Points, in no order, along strands that fork and pass close to each other.
In the rows, 100 means zero.
Points whose rows are less than 44.5 apart are linked; no others are. Some points are linked to none.
Q618: 81  82  104  76  97  110  122  124  69  86  131  116  89  108  74  103  90  117  84  128
Q134: 121  116  98  104  130  121  102  71  102  66  96  60  86  74  107  132  88  96  91  105
Q900: 106  122  120  106  125  119  84  50  109  92  108  79  93  61  100  113  98  83  103  102
Q475: 100  112  92  108  85  117  138  102  100  67  120  115  95  117  80  107  85  118  113  83
Q239: 122  85  111  104  101  126  87  80  105  85  88  63  86  55  123  112  86  89  75  116
Q653: 110  96  64  112  111  88  118  111  94  115  88  116  89  114  98  87  93  132  111  85
Q358: 107  128  96  121  117  88  81  83  109  107  87  96  107  93  109  110  110  82  110  98
Q696: 87  79  139  89  75  114  111  113  107  89  102  103  99  100  82  102  94  80  99  84
Q504: 96  101  95  109  93  71  68  107  97  120  80  85  100  86  118  79  123  84  108  84
Q733: 95  86  92  104  82  102  122  113  100  88  104  106  91  110  87  107  88  106  106  78
Q490: 69  85  103  97  76  93  90  120  83  103  92  113  121  97  123  84  122  73  79  98
Q603: 98  72  68  98  76  95  103  128  100  71  91  105  84  120  107  77  92  116  92  98
Q436: 93  101  89  95  97  90  99  112  110  111  84  95  121  91  124  103  109  67  81  85
Q721: 128  110  65  121  98  88  111  102  115  83  91  115  100  112  111  94  94  123  111  91
Q760: 77  82  94  94  78  113  127  115  81  83  111  123  110  115  96  108  98  116  80  110
Q230: 118  106  86  103  110  106  118  92  96  91  117  129  83  121  80  97  82  140  124  109
Q509: 100  117  94  114  114  109  132  102  106  90  104  114  105  114  79  119  82  101  112  69
Q651: 83  91  88  75  96  80  71  115  76  127  101  106  95  99  111  76  115  108  95  114
Q910: 120  108  106  97  123  121  104  83  105  66  96  47  95  85  117  121  91  87  87  109
Q361: 104  128  101  107  96  108  88  64  110  93  110  112  104  107  96  114  112  132  114  128
Q573: 122  119  81  143  112  101  93  73  100  86  95  77  87  78  101  122  92  105  101  103
Q417: 91  87  76  126  80  88  85  94  82  68  99  75  100  95  103  106  107  117  101  116
Q534: 99  112  80  84  104  78  102  104  94  105  122  118  114  107  109  117  104  128  85  131
Q581: 123  104  94  116  103  77  82  106  125  99  74  100  89  108  104  90  101  109  123  94
Q921: 111  123  85  108  119  86  93  88  95  121  103  123  106  107  111  109  108  118  108  125
Q491: 97  79  74  132  80  101  96  84  78  64  105  77  105  88  104  112  104  124  83  124
Q871: 90  87  102  88  115  100  96  107  82  139  86  110  64  105  76  69  97  110  117  82
Q759: 127  84  145  88  105  118  95  99  123  109  90  90  114  115  99  89  81  80  113  92
Q755: 106  125  73  119  121  80  90  93  84  125  105  107  109  101  112  115  115  112  100  121
Q90: 124  92  108  93  118  99  108  112  124  117  78  77  117  107  116  99  92  74  93  86
Q87: 92  105  89  90  104  70  69  103  76  138  107  101  101  93  116  84  118  108  101  110
Q986: 91  103  84  97  88  122  126  94  120  58  99  108  119  104  111  117  98  97  71  105
Q873: 114  105  120  100  110  109  103  85  125  105  91  116  105  104  94  109  86  88  109  88
Q810: 73  70  83  87  89  97  114  136  65  112  97  105  93  110  92  87  102  109  85  93
Q72: 98  89  107  72  111  100  95  110  82  125  117  121  75  104  79  89  85  120  101  119
Q381: 86  93  101  73  92  94  102  110  81  122  119  128  114  103  104  104  103  110  87  121
Q255: 94  108  135  92  103  102  111  123  104  106  101  92  90  106  68  96  100  81  126  72
Q39: 106  80  149  84  79  107  85  101  119  109  96  109  88  94  91  78  94  85  118  90
Q889: 118  103  88  98  114  99  104  94  101  99  106  128  79  123  87  94  83  141  118  120
Q826: 100  126  99  113  104  94  85  69  96  108  107  103  105  95  104  112  114  96  105  111
Q959: 92  97  73  95  98  79  106  111  85  137  94  114  108  104  113  97  118  105  90  97
Q993: 132  106  77  124  102  86  98  102  124  88  80  115  94  112  104  92  91  118  120  89
Q941: 109  100  99  112  115  82  95  113  113  140  65  104  106  86  110  85  106  94  108  77
Q530: 104  90  85  102  107  93  104  111  92  117  93  120  81  116  88  90  95  122  114  88
Q561: 113  129  85  120  115  92  95  85  123  87  90  93  103  95  115  118  101  90  100  103
Q472: 101  105  116  101  100  115  112  79  108  111  102  130  95  108  84  112  91  100  113  95
Q466: 133  100  111  95  134  110  101  102  122  117  74  80  114  116  121  92  88  70  104  94
Q323: 82  101  88  81  123  95  100  134  77  127  115  92  69  106  68  79  89  118  94  105
Q902: 86  109  121  97  86  114  126  107  98  86  116  104  87  115  64  114  100  93  116  87
Q638: 84  76  103  84  85  117  126  119  72  72  121  119  92  114  81  98  93  121  83  125
Q364: 107  106  63  109  111  91  123  107  93  116  106  123  108  117  108  114  98  121  91  98
Q737: 94  93  116  93  72  107  96  94  113  98  97  120  93  107  98  99  100  105  106  104
Q4: 98  78  128  108  95  105  77  100  95  73  94  51  125  78  107  89  98  69  86  104
Q920: 79  112  113  94  80  124  89  73  108  68  103  92  117  95  95  114  120  109  93  118
Q637: 91  99  92  94  78  119  124  95  101  82  117  127  108  117  99  114  101  122  89  118
Q897: 102  117  111  106  97  108  77  52  97  90  111  94  99  95  85  112  114  126  116  123
Q763: 89  76  118  92  78  94  88  123  109  90  81  98  117  100  115  85  105  77  91  94
Q274: 90  105  106  94  102  96  93  93  99  145  109  128  115  88  114  86  117  83  103  88
Q185: 86  76  74  99  83  92  114  138  91  87  91  98  81  115  91  83  92  113  97  79
Q461: 128  99  148  88  106  112  88  88  136  104  89  100  106  103  96  89  87  89  120  97
Q662: 114  105  79  136  97  90  84  72  91  90  104  83  86  89  99  116  102  120  108  112
Q901: 104  117  97  116  114  109  125  99  97  94  104  121  96  117  72  111  91  114  127  81
Q583: 86  98  110  91  107  98  101  117  85  119  94  103  67  108  70  79  105  97  120  78
Q988: 82  108  93  83  114  104  102  130  81  114  116  86  58  118  62  72  105  103  108  111
Q972: 112  96  105  103  87  85  82  108  126  92  84  99  96  111  108  93  104  102  112  94
Q936: 105  123  108  95  95  108  100  71  113  99  106  126  101  116  97  113  106  127  108  123
Q544: 102  91  116  107  89  95  80  101  110  71  91  54  122  93  107  101  101  83  95  107
Q280: 119  109  82  90  120  90  91  99  105  99  113  125  81  119  98  92  82  145  107  129
Q243: 105  118  112  114  101  115  83  43  104  95  110  88  100  79  86  116  108  112  108  113
Q984: 126  85  119  111  109  117  84  78  102  99  96  59  93  61  116  103  81  76  90  102
Q636: 113  94  148  85  93  107  75  91  132  106  89  107  95  96  101  82  95  87  121  96
Q681: 126  108  112  97  128  116  95  75  99  82  94  44  90  93  118  110  92  78  102  109
Q58: 92  110  66  107  100  80  98  107  85  138  97  103  118  99  122  108  123  94  85  102
Q635: 105  116  130  85  126  107  85  78  122  109  107  89  112  86  126  91  104  64  104  100
Q629: 81  84  103  68  103  101  112  133  73  101  130  111  81  103  72  99  81  118  83  125
Q441: 95  104  86  127  86  106  100  84  105  56  100  67  111  84  103  123  102  102  86  108
Q187: 105  103  140  95  113  104  111  122  103  114  95  84  101  107  77  92  91  77  119  68
Q89: 96  110  87  85  99  86  104  100  87  121  117  120  118  104  113  118  108  114  85  124
Q968: 116  107  115  121  108  119  79  47  103  100  105  87  92  62  92  113  99  100  108  106
Q779: 101  103  125  96  94  94  72  96  118  108  99  89  113  89  114  89  109  72  108  94
Q174: 107  116  76  86  105  77  96  110  99  92  127  114  106  105  107  111  99  143  89  134
Q990: 85  99  113  84  90  113  126  102  82  94  126  108  80  115  66  107  102  105  112  109
Q431: 124  123  102  117  137  92  83  94  117  109  74  82  106  89  114  107  99  70  113  100
Q309: 98  97  84  105  82  116  133  106  118  64  105  112  115  109  104  112  85  102  83  90
Q922: 89  122  67  110  104  90  99  99  85  124  101  97  113  94  122  114  121  78  82  96
Q430: 85  89  130  89  81  117  123  115  98  85  106  99  95  107  72  109  94  85  103  84
Q769: 90  113  125  101  108  100  110  117  91  107  94  99  75  107  60  87  113  88  132  79
Q907: 105  97  104  92  104  91  98  113  120  113  80  85  118  96  120  98  102  69  85  81
Q619: 99  89  80  102  94  83  109  117  103  125  83  106  101  104  112  99  107  98  93  78
Q497: 104  98  80  126  88  87  81  80  88  84  101  74  91  95  96  107  106  120  108  112
Q502: 69  89  115  108  82  89  78  109  89  87  100  97  126  90  120  87  121  66  82  96
Q526: 115  104  92  101  98  117  137  100  128  63  108  100  111  110  97  115  74  103  94  80
Q580: 119  90  144  94  112  112  110  108  117  114  91  88  106  112  83  93  77  84  116  79
Q680: 115  89  116  95  96  109  112  109  132  86  96  95  110  110  103  105  79  90  98  88
Q116: 96  95  114  90  105  101  107  107  106  137  92  111  109  87  103  94  99  74  100  65
Q121: 110  109  88  104  92  117  131  89  97  81  122  122  92  119  82  105  85  132  108  102
Q61: 103  115  72  107  115  96  117  94  115  109  91  120  109  103  113  121  102  87  86  88
Q634: 84  84  106  74  88  102  109  109  72  126  118  123  96  100  93  95  108  102  94  104
Q500: 101  91  86  107  94  75  87  116  109  124  67  97  96  96  115  87  117  98  101  81
Q757: 122  102  60  123  114  85  121  111  97  102  86  119  99  115  102  91  90  126  112  78
Q130: 73  76  88  87  78  87  93  126  80  114  88  111  115  102  118  83  121  88  79  99
Q423: 94  88  85  108  71  106  124  114  113  60  100  113  108  115  105  101  90  109  88  93
Q462: 86  87  114  82  97  106  109  105  71  139  118  127  94  100  86  92  105  94  104  93
Q236: 101  104  93  119  97  111  94  73  110  70  96  65  101  79  98  122  97  97  92  106
Q76: 91  86  107  68  107  105  101  117  80  118  124  110  69  101  69  90  86  108  93  124
Q496: 103  126  124  100  127  107  82  65  113  103  109  89  106  76  113  102  105  69  109  99
Q906: 110  120  88  108  116  111  139  97  116  77  107  104  110  112  90  121  76  97  102  71
Q392: 93  100  111  110  96  90  71  99  100  109  101  74  113  72  113  93  111  65  100  83
Q996: 130  116  101  103  145  97  96  104  119  113  71  82  111  98  125  98  95  68  106  102
Q459: 113  114  80  85  102  87  94  101  102  85  121  114  92  111  104  97  89  148  98  133
Q648: 101  97  114  98  114  88  95  109  111  143  80  112  108  80  113  77  107  79  106  69
Q825: 104  100  88  97  82  95  89  94  113  82  97  113  81  119  100  91  102  126  113  116
Q697: 101  112  112  96  99  110  101  75  105  112  110  132  103  112  98  110  104  109  108  111
Q752: 100  100  113  109  82  94  80  93  121  71  93  70  112  98  102  104  108  93  104  105
Q395: 127  102  121  107  124  114  84  73  101  92  97  46  101  80  112  102  90  77  98  107
Q770: 88  108  92  96  76  121  113  88  113  77  111  119  113  113  108  115  112  120  86  123
Q914: 76  92  86  74  118  89  113  140  64  128  113  98  79  102  80  87  95  113  88  100
Q24: 92  99  74  134  86  112  104  87  89  51  103  76  110  86  105  119  104  111  79  113
Q252: 86  115  76  102  98  90  99  106  97  108  94  90  117  88  129  110  119  61  76  94
Q531: 73  80  84  88  84  81  81  126  71  118  93  107  105  101  117  83  120  101  82  110
Q874: 109  102  116  104  85  93  85  95  132  82  91  90  106  104  107  103  104  95  105  104
Q254: 101  94  96  86  103  96  104  102  87  119  108  126  85  116  90  99  95  122  104  111
Q74: 92  100  120  99  104  100  110  102  92  132  98  119  99  93  81  94  99  86  114  69
Q540: 77  65  72  95  82  92  110  140  78  102  87  105  95  110  102  81  103  111  85  90
Q893: 98  79  147  80  78  116  101  104  109  103  103  109  99  96  88  90  92  77  103  88
Q307: 112  137  82  126  123  101  98  76  110  82  95  81  92  88  111  125  99  90  103  104
Q985: 112  112  77  106  117  92  116  96  97  121  105  131  109  113  100  118  93  123  102  111
Q373: 68  85  126  108  89  92  78  107  89  75  98  81  130  87  118  86  116  66  79  99
Q812: 86  115  95  95  83  125  118  86  121  65  102  111  120  104  104  116  108  107  76  114
Q734: 83  94  112  76  99  110  113  115  71  103  130  106  70  110  61  93  102  100  106  121
Q35: 116  89  100  117  94  118  93  82  109  69  89  58  98  65  107  120  85  95  80  108
Q177: 94  106  139  88  101  108  75  84  118  99  115  79  119  86  117  86  107  68  107  97
Q104: 107  94  59  98  111  84  119  120  87  114  105  115  99  115  106  98  93  133  96  100
Q123: 90  97  127  94  98  107  106  94  89  131  109  126  89  99  80  93  104  91  120  80
Q156: 90  82  99  114  87  78  64  98  88  113  97  71  106  70  111  84  118  81  107  84
Q506: 78  85  134  102  98  108  77  101  94  72  101  67  132  81  118  88  109  64  80  104
Q249: 76  82  87  80  105  92  118  134  63  133  103  101  88  104  89  88  101  119  88  93
Q640: 97  106  85  105  104  69  70  103  84  138  83  96  92  89  118  78  128  103  113  96
Q451: 93  83  86  100  68  105  107  118  102  61  94  112  95  117  109  90  98  117  89  109

A fork is a point with three links, a tip a point with one. Leave the first point through the second and follow the links. Name the first fork or tip that comes.
Q90, Q907 | Q500
Q759, Q461 | Q76
Q921, Q985 | Q653
Q502, Q490 | Q504
Q936, Q697 | Q873
Q634, Q381 | Q475
Q540, Q185 | Q309
Q239, Q984 | Q134

A fork is a point with three links. Follow the links from the first point to the second and name the forks in between, in order.
Q812, Q249 | Q309
Q648, Q504 | Q500
Q755, Q734 | Q653, Q76
Q779, Q252 | Q504, Q500
Q530, Q770 | Q76

Follow the links from the first point to the second, and from the first to the third. Name the last point that the two ways share.
Q87, Q58, Q496 | Q504
Q755, Q629, Q972 | Q653
Q779, Q436, Q462 | Q500
Q985, Q990, Q752 | Q653
Q509, Q603, Q638 | Q309
Q760, Q901, Q451 | Q309
Q721, Q990, Q638 | Q76
Q907, Q87, Q392 | Q504

Name the points in between on the shortest way along the links from the first point to the second, in order.
Q914, Q451 | Q249, Q810, Q540, Q185, Q603
Q629, Q530 | Q76, Q72, Q254
Q530, Q893 | Q254, Q72, Q76, Q734, Q990, Q902, Q430, Q696
Q130, Q544 | Q490, Q502, Q373, Q506, Q4
